Points, in no order, along strands that fork, close into loops and pass close to each other.
Two points are linked if the straight distance between their rows is under 39.2. Some points are linked to none.
faz: [-12  24  15  -4   5  -7 -23  27  16   0  10   8   5  16  -3 -13  -7  -4
  -4 -29  -2]
tuzez: [ 22   0   4  -6   0   5   4  -2  15  21  -9 -12  12  13  15   7 -17  -6
   6   8   9]
tazab: [-13   9  34  -5 -25 -16  -4   4   9 -13   5  -1   5   0  -5 -23  -8  -4
 -19 -15  10]
fuziz: [  5 -12  15  -5  -9   0  11  -2   7  -7   1 -15   0   6   0  -3   1  -1
 -15   8  20]
vomid: [  7 -20 -14   6  -1  -9  -3 -25 -19   2  -4   4  -4 -18   3   3  -1   4
  -8  -5   2]
kogut: [  0 -18  15  15   2  -5  16  -8   2  -4  -7 -13 -18 -14   6 -10   0  12
  12  14  10]
guk: [ 13   0  -7  14  13   0 -18  -4  11  21  -3   4  -4  11   6  12 -15   3
  16 -13   2]
Pek: [ -3 -14  -7 -11   6 -14  -9  -5  10  33  -1   6  11  11   2   1 -10  -9
   6 -31   6]
zirom: [  4  -3 -36   5   3  11   1 -11  -5   4 -14  22  -2  -5  -3  14  -5  -2
  13  -3 -14]
Kige: [ -8  -9  -1 -11   7 -10  23  -6 -15  20 -22 -15  -6 -23  14 -10  -9   0
   6  -1  -4]
gibi: [ 13 -19  40  -7 -19 -11  -4  -9   0  -9  11 -19   5  11  -8  -3  -6  14
  13  13  11]
gode: [ 14  12   9 -11  15   6 -17  -2   1  -5  -2  -9  -3  16  -6  19 -10  11
  -1   9 -13]
fozab: [ 19  -6  21  15  -5 -13  -2  -7  -1  -7 -11 -18  -6   2   3  -9 -25  13
   5  19   2]
ruzur: [ -7  24 -10 -27  -5   8  -2   6   2   8   3  19  12  17   4  12  15 -22
   1   9  -2]
fevet: [-16  16  -3 -21  -4   6  16   9  -8 -27  -7  -9   8  -4   7 -10  12  -5
 -19  20 -19]
fef: [  8 -18 -21  10  -6  11  16 -12  -4   6 -16  -3   1 -23  29   2   2  10
  12  10  -1]
Pafeb: [  2  -2  -1  11  -8  -5  -2   6  18 -20  12   9   1  17   0 -13  15 -11
 -19  -4  23]
Veg: [ 22  -7 -13   1   4  10   0 -17  -7   0 -14  -4   3 -12  17  18  -6  15
  14  25 -15]
bil: [ 13  17 -12  10  13  13 -10   6  16  -2   2  11  -6  19  -9  17  -3  -2
  10   6  -8]
fedu: [ 10  -6 -10  -3 -12   9  22   7  21  18  -8   0   9   9  18  -1   4 -20
   3   8  16]
mibib: [ 11 -30  14   2 -11  -8   3 -19 -11  -3   9 -12   0  -7  -3  -1   5  12
   1   4  17]
dul: [  3 -17 -24   4  -4  24  27  -1   7   1  -8   0  -7  -5  11  15  23  -4
   4   7  -1]
bem: [  0 -10 -28  20   9  23  26   1   6  -6  -2   6 -14  -4  -6  11  15  -1
  -1   4  -6]
Gera: [-19  16   6  -8   9  15  23  19   0  -8   1  -9  -6  -6   1 -17  16  -3
 -17   5  -2]
Zikev: [-20  22 -14  -3  15  20  22  27  -7  -4   5   1  -1  -3 -11 -10  17  -9
 -18   9 -16]
fezug: [ 19 -13 -18  -4 -15  21   8  -9   5  22   3   2   8  11  15  31   9  -4
  -3   5   0]
ravid: [  6  37  13   5  -8  12   0  17   0   6   6  -1  26   9  16 -20 -12  -6
 -19   6   0]
Mabo: [  1   5  30 -36 -18  -6 -14  -7  -5 -17   3 -10  15  11  -4   5  -5   1
  -4   5  -3]
sop: [ 14 -14 -16  23   1 -16 -15 -17  -5 -21  -9  13  -1  -4 -11   2 -11   8
  14   6  -8]
Ruri: [ -6  -3  22   2 -16  -4  -2   3   9 -28  12  -1   4   8  -5 -19  12   0
 -12   2  26]
dat: [  2 -18  17  -9 -20 -12   5  -6 -21 -30   3  -8  -5  -4 -24 -11   7   8
   9  10  -2]
rovu: [ -1   4  -8 -23   5   2  17   4 -14  -5 -15 -23  -2  -5   4   2  -2  -3
 -19  11 -24]
zofos: [-11  12  -8  -6  -4   1  18  14   7 -35  -7 -13  17  -1  14 -16  14  -8
  -4  29 -15]
Pekov: [  7  27  -3  -1  -6  -5 -19  14  16  -2   1  16  18  28   5  -5  -8 -16
  -5  -3   0]
Zubu: [ 4  3  6 -9  5 14 -3  4 16 15 10 -2  0 16  1 10  1 -4 -1 -6 15]
Samet: [  2  -1 -41  13   6  18   4  -2 -17  15  -9  15  -1  -5 -11  22   0  -4
  -4  -8 -26]
libo: [ -8 -14  19   7   4 -10   1 -16  -3   7  -2   4 -17 -17   2  -6   1  10
  26   3  15]
Taz: [  6 -12 -10  -9  -4  13  19   3   7 -24  -6 -12   4   1   5   6  24  -4
   5  21   2]
mipor: [  4  -4 -16   4   3   8  14   2  -3  17  -5  -4  -6   0   0   4   0 -12
 -13  -9   3]
kepug: [ -1  33  -6  14   4   5 -17  35  -1  20  14  11  18  19  -9  -2   2 -20
  -2 -10  -1]
Maz: [-11 -16  14  -6  -3 -21   9  -8   4  19  -7   3  -2  -2  -2 -17  -9  -8
   6 -17  16]
tove: [ 13 -17   2  19   6  -2  -2 -13  -3  -8   2  -7 -13  -1  -8   7   2  13
 -13   0   4]
bop: [ 21 -15  27   5 -12 -12  -5 -12  -9 -15   5 -22  -2   1  -8   0 -13  18
   9  23   3]
rim: [ -1 -34   4   0 -19 -20 -13 -32  -2  20  12   9  17 -21   9  -3  -1   9
  13 -11  23]
Depe: [  8   0 -21  12 -10  18  26  18  -1  29  -2  -4  -3   0   1  11   8 -15
 -11  -8   7]
gata: [ -1 -16  -7   5  14 -17 -12   1  -2  34   2   1   4  -7   3  -3 -10   0
   2 -41   3]
vufal: [ -8  11   6 -22  -3  12  13   6   6  -1   5   1   9   6  10  -4  16 -13
  -9  13  11]
Vob: [ -8   4 -21  10  27  14  13   2  -5 -10  -3  10  -9   0 -24  15  -5   5
  -1   1 -29]
Gozo: [  6   1  -3  14  -3  -8   2   5   7 -28  -6  -1  -3   8 -17 -10  -9  -3
 -22   7  -4]
libi: [ -6 -10 -24   7  -5   2 -31 -23 -10   1   9  22  -1 -29  10  18   3  20
   3  -8  -1]
kiz: [-16  26  -3 -12 -11   6  25  20   0  -3  -8 -12  16  -3  26 -27  10 -14
 -12  12  -8]
tazul: [ -2 -15   1  -9   3   1  16  -3  -3 -23 -13 -12  -7  -8   4   3  14   7
  17  22  -7]
Kuga: [-10   9   1  -9  -6   8   3   5   0 -37  -1  13   8   1  -4 -15  19  -7
  -8  16   3]
dobib: [ -3 -10 -17   4  11   5   3 -14  -3  -7 -16  15 -10 -13   0  11   6   6
  25   7  -9]
legi: [ 19   4 -18   7  -1   9  -8   2   5  32  -8   8   6  12   8  18 -13  -7
  14  -6   1]
kol: [  4 -18  -2   4   7   7 -21 -22   3  -5   6  15  -6   0   3  20  10  19
  30  -6   7]
dero: [ -2  -5   1 -17  -2 -12  -5  -1   2   9   3  -2   6  11  -4  -2  -1 -11
 -19 -20   8]
duti: [ -9  -5   3   6  -1 -35 -15 -20 -27   9   3   3 -11 -17  -7  -4 -15   4
   0  -7 -12]
bor: [-11 -10  14   2   0 -19   5 -14 -22  -2  -3  -4 -20 -21  -6 -11  -6   9
  14  13 -12]
gan: [ 13  -7  19 -15 -12  -1  -7  -5  20 -12   8  -1  19  17   0  -4   4  -5
   4   8  28]
mivi: [  8   3 -11  -2  13  24   5  -2  -2  24 -10   0  -5  -3  10  20  -3   6
  17   3 -10]
Gab: [ -5  37  -1  15  -4  13  -5  13   1  -4   6  26  16  17  12 -19   8  -8
  -7  10  -4]
neloz: [ -6 -25   5 -10   5 -28 -22 -19  -1  21  13  12   8  -8  10   4   0  10
   7 -29   2]
Budat: [ -3  11  -5  16  27   7  -9  12  10   9  -4   9 -17   6 -16   2  -8  -1
  19 -15   0]
Lom: [-12  24 -17  16   8   0  -2  20  10 -19   0  17   0  12 -21 -13  -7 -13
 -13  -5 -11]
dalu: [ 10   9 -16   0   4  19  17  13   9  17  -7   0  -4   7   7  18   3  -8
  15   9  -7]
nutar: [  0 -23 -15  13  12 -13 -20  -2   7  -1   9  18 -12   6   4  10  12   6
   6 -39   1]
kur: [ 17 -13 -13 -13  -2  -6 -13 -21 -14 -10 -13   4   7  -4  -1  15  -6   3
  23  10  -4]
gikif: [ -6 -10 -10  -5  12  -1 -14  -7   4   4   3  15 -13   8  -5  14  13  -1
  12 -28   4]
pof: [ 20  -3 -15  26   0  24  15   5  14  10   6  -5  -8   8   2  14   5   0
 -12   3   9]
buzes: [ -7  28   8  -2  10   4 -24  36   4  14  18   1  16  18  -6  -4  -1 -15
  -3 -23  -4]
mapon: [ 17 -13 -26   1 -11  17  -4 -19 -10  14  -1   9   7   3  15  30   2   6
  -1  -4  -7]
kova: [ -6 -22  31   6 -16 -24   9 -16 -11  12   9 -10 -10  -9  -1 -22 -11   3
  -1  -3   6]
teru: [ -5   9 -17   8   6   2   9   9   3 -19  -9  11  -3   6 -17  -5  -4 -14
 -14   8 -14]
tafa: [-21  23  25 -15  -9   0   6  10  10 -19 -12  10   2  -5   2 -21  -2  -3
   8   5   0]
pepa: [  2 -27  13 -12 -13 -18 -10 -28 -15  10  11   1   9 -18   2   1   0  10
  25   4  15]
Tas: [ 11   6  -9   7   4  10 -11  19  13  39  16  -3   8  19  -2  23   0  -8
   6 -21   5]
labu: [ -2  12 -23  26   5  11  11  23  15  -1   3  15  -6  11 -14  -7   8 -17
  -8   3   6]
Vesu: [ -4   3  -9  -6  11  10   9   5  -4   1  -1  -2 -10   5 -11   5  10  -5
 -17  -4  -4]
Letab: [ -7 -18 -17   7  -4  -2  15 -13  -5  -3 -17 -11   0 -34  24  -2  11  14
  29  15  -4]
Sedo: [  6   0 -27  13   5  16 -17   7 -19  37   7   9   8  -7   3  23  -7   4
   9 -29 -13]
doras: [ -1   9 -24   7  15  22  24  19   7   7  -7  -3  -4  -1  -1  17  10  -1
  13  13 -22]
vasum: [ -5  -4  11 -32   1  12   7  -4  -1  -8   3  -7   2   3   3  12  16  -5
  -7  11   3]
bidi: [ -4  -1  21  23  11 -16  -5  11  -5  16  -1 -13 -16  -4 -11 -21 -24  10
  -2 -20   3]
nozin: [ 18  -5   6  -7   1   2   2  -8  13  -3 -13  -4   2   7   9   3  -8  -1
  20  18  10]
san: [ -8  -6  30 -16 -17 -29  -8  -6 -11  -1   9 -13   0   2  -9  -9 -15   3
 -22 -21  -9]
nefo: [  0   1   1  -4   5 -29  -9 -10 -21  11 -11  -5  -3  -5  -7  -8 -25   0
 -11 -16 -13]
Razo: [  7   3  -9   2  14  21 -17 -12  -4  26   0   7  -5  -6  14  26  -6  18
  18  -6  -6]
nanar: [ 14 -31   1  -7 -20 -11  19  -9 -18 -22  -3 -20   8 -10  -4  -8   8   9
  17  17  10]
fana: [-10  19  -2   0  15  13  -5  16   4   0  13   3  -6  10 -11   1  12  -8
 -18  -9   0]
seg: [ 15  13 -11  19  -3  -9 -11  12  13 -18   5  -3   5  21  -7  -5 -12  -5
 -28   1  -3]
Rap: [-19  -3   6 -14  15  -2   6  -7 -10  15 -12   7 -18 -12  -6  -1   2   1
  15 -13  -2]
tesu: [-11 -11   5  11  18  -2 -20 -15   2  -3   8  16 -25  -8  -5  12   7  21
  25 -11   4]
dov: [  2 -31  21   0 -14 -20  10 -18  -9   9  10 -16   0  -6  -5  -9  -5   5
 -16  -4  15]
Lup: [  1  -4   1   4  17  14  24   6   2   2 -11 -27 -13  -7  14   1   2  14
   5  18  -8]
fogi: [  9  -6 -21  27  -6   5 -11 -10  -1  25   0   6   5 -24  20   1 -19  15
  -5 -12  11]
por: [ 16  -1 -13  -3   6   8 -17 -23  -8  16  -7   5   4  -8  17  24 -13  14
  16   8  -9]
Kopab: [ -5 -18 -20  18   9   4  22  -3   1 -24  -3   6 -16 -10 -17  -1  13  -2
 -10   7   0]
tefuf: [  1  14  -5  -4  -3   3   8  14  16  -1 -13   8   5  13   6 -11  -9 -19
  10   7   8]
Pel: [ -5   4  25 -43  -2  -3  -9  -7   3   2  -5  -5  10  11   0   8  -5  -3
   3   5  -1]
zisir: [  9   3  -7  20   6 -19 -18  15   9 -16   6  -1  -5  17 -10  -3 -11  -2
 -24 -20 -11]
ninom: [  7   0   8  12   1 -23 -18  -5   6 -17 -11   6  -8  11 -15  -8 -20   3
  14  -2  -5]
suv: [ -5  -7   1  -3   0 -16 -10  -1   2 -20  -3   9  -5  11 -17  -3   3  -6
  -4 -11   3]
vug: [ 15 -13 -33  27   3  -5  -5 -18 -11 -12  -8  12   1 -11  -5   9 -12   8
  -8   0 -12]
nerot: [  9   5  -6 -23   1  13   5  -2  -3   3  -1  -7   4  14   6  21   7  -7
 -10  14  -8]
binof: [ -9  -4   0  -7  19   9   2 -10  -5 -15  -1   0 -16  -2 -12  12  11  11
   3   6 -13]
dimo: [ -5  26 -25   7  -7   3  11  18  -4 -10   0  17  13  12  -2  -8   9 -19
 -22  18 -12]
Lero: [ -3  12  22  13  15   5  -4  25   3  15  -2 -17  -8   1 -13 -17 -22   3
  -3 -14   7]
Vozen: [ 10 -31  16  14  -5 -13  -8 -18  -9 -12  16 -14 -10   0  -8   4   8  18
 -13  -1   9]
sez: [ 10 -20  15   8  -3 -12  -5  -8  18  11   3  -7   4  12   4  -6 -12   2
  -2 -10  22]
Gipi: [ 17 -11   3  21   6   1   2  -5  12  14  -4  -8  -5   5   7  -3 -16   9
  -2  -3  19]
Vuni: [ -2   4  18  -2   1  -1   5   3   9  -7  -3  -7 -12   2  -6 -10  -3   3
 -11   3   7]
badam: [ -9  19   8 -23   3   0   4   7 -11  -8 -15 -10  -4  -2  -9  -5  -7   0
 -13   4 -24]
Ruza: [ -8 -10  -1   2   1 -21  11 -13 -18  10 -16  -2 -11 -32   7 -13  -8   3
  16   8  -6]
nazaz: [  8  13  -1  -3   8  15  -7   5  21 -10  -3  13  -2  21   1  13   8  -7
  19  16   5]
gak: [  1  23 -13 -14   1  10  -7  17   7  18   1  11   6  19  -6  18   6 -17
   8  -3  -7]
Vaf: [  6   8 -12   0 -12   9  24  19  11  28   4  -5  14   7  11   4   6 -21
 -10   7  13]
tola: [  8 -23  -3   2 -14 -17  21  -3 -15 -20 -17 -25   1 -13   5 -11  -1   1
   6  20  -8]
norus: [-13   9  36 -18 -22   6   9   7  -1 -33   7 -10  13 -11   7 -17  15   9
  -1  18   4]
tebap: [  2 -20 -26  20 -12   6 -12 -21 -10 -24   3  22   5 -30   0   8   4  24
  13  10   2]
zuf: [ -3  10  -7  16  10   9  -5  28   6  10  20  -5  -3  13 -10  -4   8 -10
 -23 -22   8]
dop: [  4  -5   8 -14 -19   0  -1   4   6 -31   9   5  18  11  -2 -10  16  -7
   1  11  30]
zegon: [-15 -17  43 -11 -21 -13  -1 -10  -2  -5  12  -2 -14   3 -13 -13   1  -2
  20  -8   6]
zako: [ -3  -7  10 -32 -21  -5  15  -1  -3 -10  -5 -10  24   1   6 -12   6 -13
 -13  10   8]
giz: [ -9  16  -4   8   4  23   9  26  -1  25  27   4   3   6  -2   4  23 -15
 -17  -3  16]
medi: [ -5  34  -8  -4   1  14  17  30  -6   3  -1  -9  14   3  15 -13   6  -9
 -16  18 -15]
fefo: [ -6 -13  15  -2  -8 -36 -23 -21 -17   7  16   2  -8 -19   1  -1  -4   6
  14  -6  -8]
batak: [ 21 -11 -30  16  -3 -11 -12 -16 -11   2  -4   1   5   1   6  11 -14   0
 -12 -11  -9]
toku: [  5 -21   1 -14   2 -18 -19 -19   5  18   1   4  14  10   5  10  -6  -1
   6 -22   7]
nube: [-10  -9  10  -1  -9 -33 -26 -21  -7  22  26   5   1 -36  10   6  -6  12
   3  -8  -2]
Tur: [ -9   3  -7   3  32  13  -2  -6  -6  -5   0   4 -19  -1 -22  16  -1  18
  -1  -1 -23]
gavu: [-13   5  18 -37  13   4  -5  -5  -2  15  -1  -4  -2   8  -4  14   1  -1
   5  -5  -4]
dus: [ -7   2   9   5   7   6 -16 -17  -4  28  11   2  -4 -37  14  13 -12  29
   9   3   5]
firur: [-12  22  20  -3   6  12  -4  11  21   2   9   9   4  15   8 -14   7  -4
   1  -3  21]
riso: [ -8  -1 -15   0  19   3  -4  -4 -13  18  -6   5 -14 -10 -10   5  -3   1
   4 -22  -4]
Digel: [  0 -16   5 -22  -3 -15  -6 -22 -15   3  -8   2   6  -7   1   7  -5   1
  24   3   2]
noka: [ -6 -16  31   5 -22 -15   1 -10 -13 -22   8  -7 -16  -2 -21 -17   1   4
  20   6  -1]
fubup: [ 14  -5 -16   7  -6  -3  13   2  14   9 -21   4   2   6  11  -6 -12 -18
  14   3  13]
doror: [ -7   8   2   8  19  -2 -12   5  15 -14  -3  13 -17  11 -17   3  -4   1
  16  -7  -3]
zibup: [-13  10   8  -9  14  22  25  19   9  10   0 -17 -11  -4  10 -10  14  -2
   1   4   7]
Fute: [-16  -2  43 -23 -14 -11  -1  -6   0  -6   4  -8  -8   1  -7  -7  -4   5
   6  -2   0]
gakig: [-17  34  -5   8   9  -1 -18  23   4 -15   7  16   5  12 -14 -14   0  -7
 -18 -20 -15]
Dem: [-10  21   3  11   4   4  -3  30   2  10  15  -1   9   7  -5 -21  -1 -14
 -23 -23  10]
sati: [  3 -11 -15   3  11   0  -9   9 -10  39   9  -7   6  -1  -5   5  -3  -8
 -10 -39   0]
riz: [ 15 -13   0  -3  -7   8   6  -3   6 -18   2 -10   3   7   1   7  11  -4
  -5  18  13]
gop: [ -2  -8 -15  -1  -2  15  35   9   8  14 -10 -15  -1  -5  18   3  19 -11
   2   5   0]
Daga: [ -6  23   5 -24  -8   1  -5   4  -8 -20  -3  -3  11   4   0  -4   0  -5
 -23  10 -14]
fupo: [  8 -15  -3  33   0 -12  -8 -16  -1  16   5   0  -3 -23  11  -7 -16  17
  -3  -8  16]
Gesi: [-12  -5 -16   6  18  -2 -24 -12  -8  13   5  16 -11 -17   1  12   3  15
  10 -25  -7]
pevom: [-16  27  13   7   3  15   3  22   8  11  14   7  12   7   8 -28   6  -8
 -12 -11  19]
tad: [ -4   3 -36   8  17   6  -2  -2  -8  -5  -5  17  -7   4 -23  17   1  -5
  -6 -13 -25]
pilof: [ -1 -15   9  -1  10  11  -1 -18  -5   6   2  -1 -14  -9   6  15   8  18
   8   5   9]
Veman: [ 10  -3  18  12   0 -24 -17 -15  -7  -8  -6  -6  -9   1  -6  -3 -22  11
  11   8  -8]
tela: [-13  12  35   1 -14   4  -2   7  13 -36   2   3  -9  -2 -11 -16   6   9
   9  15   4]
Vor: [ -6  -9  30 -22  -2  -7   5 -12 -11  -4  -3 -17  -8  -4  -4   2  -2   7
   1   9  -5]
zinen: [-14  23  12   6   0 -15 -19  20  12 -21   1  11  -4   7 -13 -18  -6  -1
 -11 -26  -5]
godot: [  6 -21  37  -5 -22 -17 -10  -2   7 -20  20 -15   7  12 -12 -10   2  10
   1  -6  18]
ner: [ -6   6 -23 -13  -2   9  33  18  -2  18  -7 -17   4  -4  14   1  12 -21
 -14   4  -5]
Neb: [ 10 -12 -11  10  16  -2 -17   6   7  11  17   2  -7  11   4  15   3   8
  -8 -35  -6]
Ren: [-15 -10  15  -9  19 -10 -19 -10   3   6   9  13 -19   3  -6  12   9  13
  20 -20   4]
gitu: [ -1  18 -23  -7  -9   6   9  11   1  -2   0  18   8  14   1   6  17 -25
  -6  14  -5]
Rumu: [ 15  -3  -4   8  10   0  -5 -20 -14   0  -4  -9  -4 -26  14  12 -11  28
  11  30 -16]
dutu: [ -4  18   0  -3  11  24   4  15  20   3   7  11  -7  12   1   8  17 -11
  16   8  12]
legin: [  3 -10   2  19  11   7  19  -4   2  13 -11 -12 -14 -22  15  -7  -1  18
   7  12   2]
futis: [-22  26  27  -3 -12   4  -2   5   9 -36  -3  18   4 -11  -4 -22   9   4
  10   5  -1]
sono: [ -9  27  -2  -1 -11  -3 -11   7  -9 -17  11  13  19  11   6 -13   8  -7
 -36 -11  -5]
Regun: [ -8  35  -3   8  -2   3 -15  23   8   4  12  21  16  23   6 -13   1 -16
  -6  -7   4]
miri: [  4  23   4  -4  -4   8   8  19   2   5   0 -10  13   5   8 -13  -9 -10
 -27  11   1]
Nase: [-15  13 -24   9   9  20  34  25   5 -10   9  -2  -2  -1  -4  -1  24  -6
 -15  20 -15]
fod: [ -2 -13  23  24  -1 -24   1  -8  -6  12   5 -11 -19  -9   1 -15 -19  11
  -4  -4   4]
seto: [-11   8  34  -5 -20 -21  -9   5   2  -7  12  -9   8   0  -6 -14  -8   5
 -31 -29  -6]
Gir: [ 10   2 -13   2   5 -17   2  -9 -18   6 -20  -7   0  -7  -2  -7 -23  -3
 -10  -1 -14]
Kudiz: [ -8  -7 -13  13   9  11 -16 -20  -5   8   5  17 -11 -28   6  15   0  25
   9  -5   0]
Lebe: [-16   0  29  -9   6  -6   7  -6 -14   0  -6 -11 -23 -12  -7  -4  -3  13
   3   5 -16]
Kone: [  7 -10 -17 -10  -1   7 -17 -24 -14  -2 -13  17   8 -18  10  22  -1  14
  27  10 -10]
katuf: [  3  10 -17  23  13  24  28  29   5   3   9 -10  -8  -2 -12   3   8  -1
 -12  18 -12]
Disom: [-18   2   4  -8  16  10   7   6   7  22 -10   6 -14   1  -8  -4   2  -6
  17 -19  14]
feno: [ -8  -5  18 -10 -12 -15  -1   2  15   6   5  -2  10   7  -4 -20 -10 -10
 -19 -17  17]
gez: [  4  11 -19  13  -7  18  11  23   5  24  15   5   2   9 -10  14  18 -16
 -11  -9   8]
Betu: [-11  10  -6   3  22  13  -6  22   2  23   0   3  -8   4 -13   0  -3 -14
  17 -27   1]
vis: [  7  -3  -8   0  -4 -17   5  -4 -10 -18 -25  -4   1  -2 -10 -13 -21  -5
   0  13 -17]
selus: [ 14 -21  -4  -4  -4  -3   7 -14 -17 -24  -7 -10   0 -11  -7   6   6  14
  18  23  -6]
vedi: [-16  21  -4  -1   7  13  -1   8   6 -32   7  22   1  10  -9  -6  15  -7
  -6  13  -6]
Zizur: [-12  -3   4  -6   4  -5  20   3  -4  23 -17  -7  -8 -10   1 -20 -13  -9
   2 -13   8]
piv: [-11  22   8 -28 -13  -4 -14  -3 -10 -14   7   7  20   8   4  -6   7  -8
 -30  -9  -6]
nuf: [ 21 -11 -28   2 -10   2  -1 -15 -11   6  -6   4   6   5   2  20  -1 -10
 -15  -6  -5]
ruvu: [  8 -21 -18  15  -3   9 -17 -22  -4 -17   1  18  -1 -11  -2  17  11  21
  20  -1   4]
zela: [ -8   7  -7 -13  -6  -1  20  15  12 -15 -16 -29  10   1  24 -13   7 -10
   2  23 -10]
fura: [ -4   9 -10  -1  19  19  26  16   3   3  -6 -23  -7  -4   8   6   9   2
  -2  17 -19]
tanit: [  7 -13  -4 -18  -2  18  14 -10  12  21  -2  -4   5   4  14  20  10  -4
   8   4   8]
poti: [ 15  20  -7  -4   0   1 -17  13  17  17   6  10  13  28   3  19  -4 -14
   4  -4   1]
rire: [ 18  16 -10  18  16   2 -17   9  12   9  -4   1  -3  19  -7  14 -20  -1
   9  -4 -10]
kuv: [ 16  -8 -21  21  -2  11   4 -10  -3  18 -10   0  -2 -15  18   5 -12   9
   1   2   3]
rebe: [  9 -19  20 -25 -20 -19  -8 -13  -9  -9   4 -13  19   9  -9  -1  -6   0
  -4  -2   6]
bavu: [ -2 -14  20 -28 -11  -8  11  -7 -20 -24  -5 -17   0  -7 -12   0   8   9
  10  17 -12]
Sas: [ 13  -9  -8   6   3   5   0  -7   9 -13 -16   3  -5   3  -2   9   1   0
  21  13   3]
Kazad: [  5 -12  -5 -28 -19 -10   3  -6  -3 -14  -5  -2  17   6  -3  -2   7 -20
  -7   1  12]
tud: [ 10  22   1 -13   5   7  -7   5   4  -1   3  -2   7  17   1  10  -3  -6
  -8  16  -8]
Moro: [ -2  -1   8  -7   2   0  10   1   3 -22 -12  -6  -6   0  -4  -9   1  -1
   6  15  -4]
kovu: [ 15  13 -12  23   8  29  12  21  10  11  11  -5  -9   7  -7  19  10   2
  -5  12  -1]
Dular: [ -5  -6  -9   5 -10 -18 -28 -21 -14   4  17  11  -3 -38   5  13   1  16
   4  -5   0]
veva: [  0 -15  12  28  -8 -28 -12 -18  -5  12  16  -5 -11 -23   6  -9 -15  12
   5   2   9]
Katog: [ 23   6 -14  -3   9  -2 -11 -10  -2  -2 -12  -2   0  13  -2  20 -15   3
   1   7 -15]
saku: [ 13   5 -27  16  -4  20  -2  11 -12  37  -7   4   5   2  -2  23 -12  -5
  11 -13 -15]
Mibu: [ 16 -23  -5 -14 -14 -14  -2 -17 -13  -9  -4  -5  15   4  -6   6  -2  -5
  -1   1   7]
zegud: [ -8  10  -2 -24 -10  12   6   2  -2 -24   4   6  17   6  13  -6  24 -11
  -6  20   5]
Bamo: [  0  -5 -15  25   5   1   3   8  19 -13   6  10 -12  11 -12  -3  12 -10
 -14  -8  16]
puro: [ -6  23  20   3   9  10   1  19   7  -1  -4  -9  -5   0 -11 -14 -15   3
 -10  -3   0]
fubes: [  4 -23   8  12  -7 -17   0 -17  12  21  -5   3   4  -4   6 -11 -13  -1
  12 -13  27]
fiv: [  2 -23 -11   0  -8 -15  21 -13 -16  -7 -14 -26   4 -28  22  -4   5   9
  11  19  -9]
mavu: [  1  -4  -7  26  17 -19 -16 -11   4 -12 -11  15 -13  -2 -15   0 -14   8
  23  -2  -9]
Nagi: [ 16 -16  -8  21   0  18   7 -10   1   1   7 -11 -11   2   2  12   5  12
 -18   1  10]
Gular: [ -3  -8  10  -7  14  14  -6  -8   3  -1   6   0 -19   5  -7  15  14  13
   0  -5   5]
seka: [  4 -15  35 -11 -17 -12 -12  -4  22  -6  15  -7  21  18  -3 -10  -4   3
   0  -3  20]
mulu: [-10   7  28  -2 -26   2   5   0   1 -34   9   3  19  -5   7 -27  16   3
 -11   9  19]
fepe: [ -6  -4  10   5 -11  -9 -10 -18  -6  14  14  -3  -5 -48  16   6  -8  22
   9  18   4]
zamov: [  2  -2 -19   6  12  16 -10  13 -12  29  10  -1  -2   1  -9  20   5  -8
  -4 -34  -8]
Suvib: [  1  26 -13   4  -9  -1   1  13  -7  -4   7  12  17  18   3 -12   4 -17
 -34   2   0]
bon: [  3   9   7   4   3 -23 -22  26  10 -17  10   0  -1  14  -1 -11  -6   2
 -22 -32 -14]
Nin: [-10  -2  42 -23 -23  -3   4   1  -2 -20   4 -10   4  -4  -5 -11   5   4
  10  13   9]
bisi: [-14  14   7 -27 -16  -2  16   6  -1  -7 -11  -5  23  -5  17 -20  -1 -18
 -15   8   2]
vedep: [-16  18  -1   1  19  11   3  13  17 -21  -4  19 -11   9 -15  -5   4  -3
  11   9  -3]
veviv: [-19  30  20 -18   1  11  -1  10  15  -6  -5  16   6   4  11 -19   8  -5
  12   6  10]
riru: [ 17   0 -16  -3  -3  -8  -1  -7  -1 -18 -17  -1   5  11  -5   4 -12 -11
  -4  14  -9]
pep: [-16   4  -6 -23   4   1  26  14  -4   2 -16 -19  -1  -8  10  -8   7 -11
  -7   4 -11]
nuda: [ 11 -10  12   2  -2  -9   1 -22 -13  13   2 -14  -2 -28  17   6 -10  20
   7  20   1]
Lepuf: [ -9  -9  11 -23  -8 -22  -4 -11 -17   3  -1  -7   1   2  -9  -2  -6  -6
 -24 -15  -6]
duv: [  2  38  14  11  -7   8 -11   8   9 -13   4  14  22  13  19 -20  -8   0
  -7   8   2]
rusa: [ -6  32 -15  28   7  10   4  32   7  -4   7  14   7   8 -13 -18  -3 -13
 -13   4  -6]
Naze: [-13 -21  25   2   3 -14  -9 -16   2   5  11   6 -18  -2  -3  -3   7   9
  24 -13  14]

A piece is two or more points that can be reached from each other along the links. Count, over all rows, the pieces, the separate loops (a circle has one, a figure eight two, a Y none), the forks (points with three links) and the tips (points with one).
pieces: 8
loops: 6
forks: 13
tips: 17

A fork is a point with three links, a tip a point with one. Leave the first point through the second and follow the links. Name the first fork or tip that comes.
Pek / gata: dutu
Kopab / bem: Daga
tola / fiv: fod
futis / tafa: Depe
mapon / nuf: Ruri
Gipi / sez: Vor
tove / Nagi: zibup
binof / Tur: tuzez
Ren / Naze: por
